Each scene shows the same named points in several views. A view is turned or mirrored, shifted and resized as a whole, has a little noise and may leave points out.

Scene 1
View 1
(163): [  8  -2  15 -18  23 -25  21  -9   3  -7  -7   7  28 -12 -13  11 -10 -12
 -12  10 -12   2]
(112): [  0 -21  32 -11  24 -35  14  -7 -14 -15  -7  16  29   8  -3  10 -12 -44
  -4 -23  13 -13]
(172): [  3 -10   6 -14  10  -3   5   0  -8   2 -30  -6  14  -3  -6  15   0 -13
 -10  10 -11  -6]
(190): [  5  -2   4 -29  10   0  -2  -3  -2  13 -34   1  25 -15 -10  13  -3   3
 -16  20 -17  -1]
(278): [ -5 -29  17  -7   6   0 -12   5 -30   2 -38  -4  13  18   7  15   1 -46
  -4 -19  10 -21]
(184): [ -6 -18  17 -30   6   0 -12   4 -20  14 -48   5  23   1   0  13  -1 -14
 -12  -3   1 -16]
(267): [ -1  -8  19 -29  15 -16  11   1  -5   1 -28   9  28  -7 -10  10  -6  -6
 -13   5  -4  -9]
(65): [  3   1   2  -4  11  -4  25   7   4 -10 -20 -22   3  -6 -14  18   4  -4
  -7  21 -17  -5]
(225): [  2 -14  12 -11  13  -8   3  -2 -12  -3 -24  -2  17   1  -4  14  -3 -25
  -8  -1  -4  -8]
(49): [  7   0  -5   5  11   3  27   5   5 -13 -18 -31  -5  -4 -15  21   6  -9
  -4  23 -20  -3]
(178): [ -4 -15  10   0   9  -4  18  10 -10 -13 -25 -18   2  10  -6  18   5 -28
  -1  -2   0 -16]
(29): [-16 -21  17 -23   2   3   0  17 -20   4 -49  -6  12   9  -3  16   4 -13
  -8  -5   6 -26]
(211): [ -6 -17  24 -28  13 -15   5   1 -15   1 -32  10  27   0  -4  10  -5 -17
 -11  -7   5 -16]
(104): [  1  -5 -12 -10  -3  29  -3  14  -8  12 -52 -32  -3  -5  -7  20  13   4
 -10  29 -22  -7]
(129): [ 10  -1  -2   8  15  -4  27   0   4 -14 -11 -25   0  -2 -12  19   3 -17
  -4  20 -19   1]
(191): [  9 -14  27 -15  27 -35   9 -18  -8  -8  -2  21  36  -4  -4   9 -16 -38
  -9 -12   2  -1]
(53): [ -3  -7   9 -27   7   1   4   9  -7   9 -42  -4  18  -8 -10  15   2   5
 -14  14 -10 -12]
(13): [ -5 -15  30 -32  18 -30   9  -5 -10  -4 -21  22  37  -2  -7   9 -11 -19
 -13 -10   6 -13]
(259): [ -2 -16  18  -7  14 -14  14   2 -11 -11 -22  -4  13   7  -5  15  -1 -30
  -5  -6   3 -15]
View 2
(129): [-12  -6 -10   7  -8  15 -18 -24  11 -22   7  -1   9 -11   0   9  16  16
 -13   8 -11  17]
(65): [ -6  -9 -12   8 -13  14 -10 -17  12 -12   0  -5  16 -15   7  13  14  10
 -18   7 -16   5]
(225): [ -1 -14  -8 -16  -1  -3  14   9  -7 -17   4   5  13  -2  -5  -6   5   4
  -7   5   0   5]
(29): [  4 -13   2 -28   3  -5  41  12 -10  -7 -20 -18  22  -9   4   4  -4   7
 -17   3 -15 -11]
(211): [  5 -20 -12 -22   2 -10  27  24  -8  -6  -2   8  21  -2   8  -6  -3  -7
 -11   4   0  -9]
(49): [ -8  -5  -6   9 -13  18 -12 -29  11 -18   1 -12  11 -17   0  14  16  17
 -18   7 -19  12]
(112): [-10 -16 -17 -26  24 -16  14  20   0 -14  12  28  15  15  16 -10  -7 -13
   1  10  17   7]
(267): [  6 -21 -22  -6  -9  -5  12  20  -1  -3   1  12  25  -8   8  -2   3 -10
 -15   2  -2 -11]
(163): [ -1 -20 -29   4  -7  -1 -11  10   7  -9  15  25  17  -4   6  -5  10  -8
  -9   5   6   1]
(104): [ 11 -12   3   1 -34  20  15 -14  -7 -13 -18 -37  18 -32 -20  12  17  26
 -30  -3 -33  -6]
(259): [ -8 -10  -5 -21  14  -5  14   4   0 -17   2   3  12   3   7  -2  -1   5
  -7   9   0   9]
(184): [ 13 -22  -5 -26  -7  -7  38  27 -16  -7 -11  -7  23  -8 -10  -7  -1   2
 -15  -2  -8 -13]
(190): [ 16 -26 -21   4 -32   6   8  16  -5  -2   0   1  23 -19 -11  -5  14   0
 -19  -6 -10 -14]
(172): [  3 -15 -10  -8 -11   5  11   5  -5 -13   0  -1  17 -11  -5  -1   8   6
 -14   2  -8  -2]
View 3
(65): [ -6   9 -31   7  -6   5  -5  -6   0  -2  12  10 -10  -3   3  12   4  -9
 -13  -7  -9 -10]
(278): [ 13  18  -9  -8  12   1  22  -8 -21 -11  19 -13   6   4   2 -16  14   2
   4 -24 -18  11]
(29): [ 11  16  -6  10  12   6  15  -6  -7  -7   5 -15  -2   4   4   1  11   9
  -1 -22  -4   6]
(172): [ -3   8 -16   0  -1   5  12  -7  -2   0  12   1  -6   3   1   4  10  -6
  -1  -7  -4  -1]
(190): [-10   3  -9   2  -1   7  17  -9   8   6   8   1 -12   7  -3  13  11  -8
   3   2   9  -3]
(163): [-17  -5 -12  -8 -20  -6   9   1   1   3   6   6  -7 -10   4  -2   6 -15
  -5  -5  -3  -6]
(53): [ -2   9 -10  10   3   8  12  -7   5   1   5  -3  -9   6   0  12   9  -1
  -1  -8   6  -1]
(112): [ -5   0  -2 -16 -17 -13  16   6 -14  -5   7  -8   4 -15  11 -23   8  -8
  -2 -24 -14   5]
(267): [ -8   0  -3   0  -8  -1  15   0   1   2   3  -5  -6  -3   5   0   9  -6
   0 -11   2   0]
(211): [  1   6  -1  -3  -3  -3  19  -1  -8  -4   6 -11   0  -3   7 -10  11  -1
   1 -20  -6   6]
(104): [  7  20 -32  17  18  19   4 -19   3  -2  18   5 -12  17  -9  26  10   0
  -3  -1  -1  -4]
(129): [ -6   9 -38  -1  -8   4  -5  -7  -6  -4  19  15  -8  -5   1   7   3 -15
 -13  -5 -17 -10]
(191): [-14  -6  -2 -25 -21 -14  21   4 -11   0  11  -1   2 -13   7 -23  10 -16
   1 -13 -11   2]
(178): [  6  14 -25   2   2   2   1  -5 -13 -10  16  -1  -1  -5   6  -3   7  -2
 -10 -20 -18   0]
(13): [ -9  -3   6  -8 -14  -8  22   5  -4   1   0 -10  -1 -10   8 -14   9  -6
   1 -19  -1   5]
(184): [  4  11   0   1   9   5  25  -8  -4  -2   7 -13  -3   9   0  -2  14   3
   6 -14   2   9]
(49): [ -3  12 -40   7  -3   8  -8  -9  -2  -4  18  14  -9  -2   0  15   4 -11
 -14  -4 -14  -9]
View 4
(129): [  5  32 -17  -2  -5  13   1   6   3   9 -13  22  12 -11   4  11   2  12
  -6 -11  24   0]
(190): [ 18  15  -5  10  17   4   8  12 -10  -7   1  18  -1   0   3   5   1  -7
   0  -2   0  -4]
(49): [  5  31 -16   1  -3  11  -6   6   2  11 -12  25  13 -12   1  11   2  12
  -1 -14  22  -9]
(13): [  7  17   3 -10   5   2  17  -2   6 -26   5 -10 -11   2  14   8  12  -3
 -10  13   0   9]
(225): [ 3 23 -9 -6  6  8  7  0  6  0 -2 -2 -1 -7 10 13  1 -7 -8  2  5  0]
(112): [ -2  24  -2 -19  -3   7  17  -8  14 -19   0 -16  -9  -4  17  12  12  -1
 -15  13   8  15]
(178): [ -4  29  -9 -11  -3   7  -6  -6  13   5  -4   0   3 -12   9  17   5   1
  -4  -3  13 -12]
(172): [ 7 21 -8  0  7  6  3  4  0  0 -2  7  1 -7  6 11  2 -5 -3 -1  5 -5]
(267): [ 11  17  -1   0   9   2   8   4  -1 -19   2   5  -5   0   8   8   9  -1
  -4   4   2   0]
(184): [  7  13  -1   0  17  -1   2   0   2  -5   6  -7  -7  -4  10  14   3 -19
  -2   7 -12 -13]
(104): [ 11  20 -13  14  16   4 -17  10  -9  18  -3  25  12 -11  -2  15  -6  -9
   9 -13   1 -30]
(163): [ 12  22  -8  -3   2   9  18   8  -1 -17  -5  11  -1   1   8   4   8   8
 -10   2  13  16]
(211): [  6  17   1  -7   8   1   7  -2   4 -15   5  -7  -7  -1  11  12   8  -9
  -5   9  -3  -3]
(29): [  1  18   1  -3  10  -3 -11  -6   6  -4   6  -7  -3  -8   9  19   7 -13
   2   4  -6 -25]
(65): [  8  28 -12   2  -2   8  -3   5   0   0  -8  23   9  -8   3   9   5  12
  -2 -11  19  -8]
(259): [ -2  25  -6 -12   0   7   3  -5  11  -3  -1  -7  -1  -9  12  16   7  -1
  -8   3   9  -2]
(278): [ -9  21  -7 -15   8   5   0  -9  14  11   3 -22  -5 -13  15  22   0 -24
  -9   9  -4 -11]
(191): [  3  21  -7 -16   2  11  29  -1   9 -16  -3 -12 -10  -1  16   7   6  -3
 -19  13   8  27]
(53): [ 12  17  -4   8  13   1  -6   6  -5  -4   2  15   2  -4   4  12   3  -5
   4  -4   0 -18]
View 5
(53): [  4  -8  -5   4 -11  16 -10  -7  -3   5   4 -10   7  -8 -21  15   5  -2
   0   1 -11  13]
(225): [  5   0  -3   5  -2   5 -14  -4  -9   5   0   1  -1  -5 -12   3   4  -2
   4  -6   4  -3]
(184): [  5  -1  -8   2 -15  14 -19   1  -7   5   6  -4  12   2 -22   9   9 -10
  11 -16  -9   5]
(278): [  9  11 -12   9  -5  11 -21   8 -14  13   6   2   0   5 -11  -1  17  -5
  18 -24   2 -12]
(49): [  8  -3  -5  12   7   9  -2 -11  -6  14   2  -9 -16 -20  -9  11   9  16
 -12  19  -2  -1]
(112): [  1   8  -2  -1  -1   1 -16 -11  -6  -5  -5  10   4   1  -6  -9  -6  -5
   4 -24  25  -3]
(267): [  1  -6  -2   0  -9   8 -12 -12  -2  -2  -1  -2   9  -6 -17   6  -4  -6
  -1  -7   3  11]
(163): [  1  -7   6  -1   0  -4 -10 -18  -5  -5  -8   3   1  -9 -11   4 -11  -2
  -8   3  11   7]
(259): [  6   5  -7   5   0   8 -12  -5  -7   5   1   2  -3  -5  -8  -1   5   3
   3 -13  11  -3]
(211): [  3   0  -6  -1 -10  10 -16  -7  -4   0   2   0  10  -1 -16   3   1  -7
   6 -17   5   6]
(29): [  6   3 -16   6 -12  25 -14   1  -4  11  11  -8   7  -2 -19   7  15   0
   7 -18  -3   6]
(129): [  7  -2  -2  10   8   3  -2 -11  -8  10  -3  -4 -17 -19  -7   7   5  15
 -12  17   4  -4]
(178): [  9   6 -12  10   3  14  -8  -4  -7  13   5  -3  -9  -9  -8   1  11  10
  -1  -7   8  -5]
(191): [  0   2   7  -2  -1 -11 -18 -12  -9  -8 -11  15   3   1  -7  -7 -11 -11
   3 -15  21  -4]
(13): [ -1   1   0  -6  -9   4 -18 -12  -2 -10  -4   8  14   3 -13  -4 -10 -13
   4 -26  16   9]
(104): [ 10  -9  -9  14  -7  20  -7   0  -9  20  10 -18  -6 -15 -22  24  21   8
  -1  19 -27   5]

In a view up to two points have been moved. Name them for each view, in the order of its rows, or write -.
view 1 | (112)
view 2 | -
view 3 | (211)
view 4 | (53)
view 5 | (13)
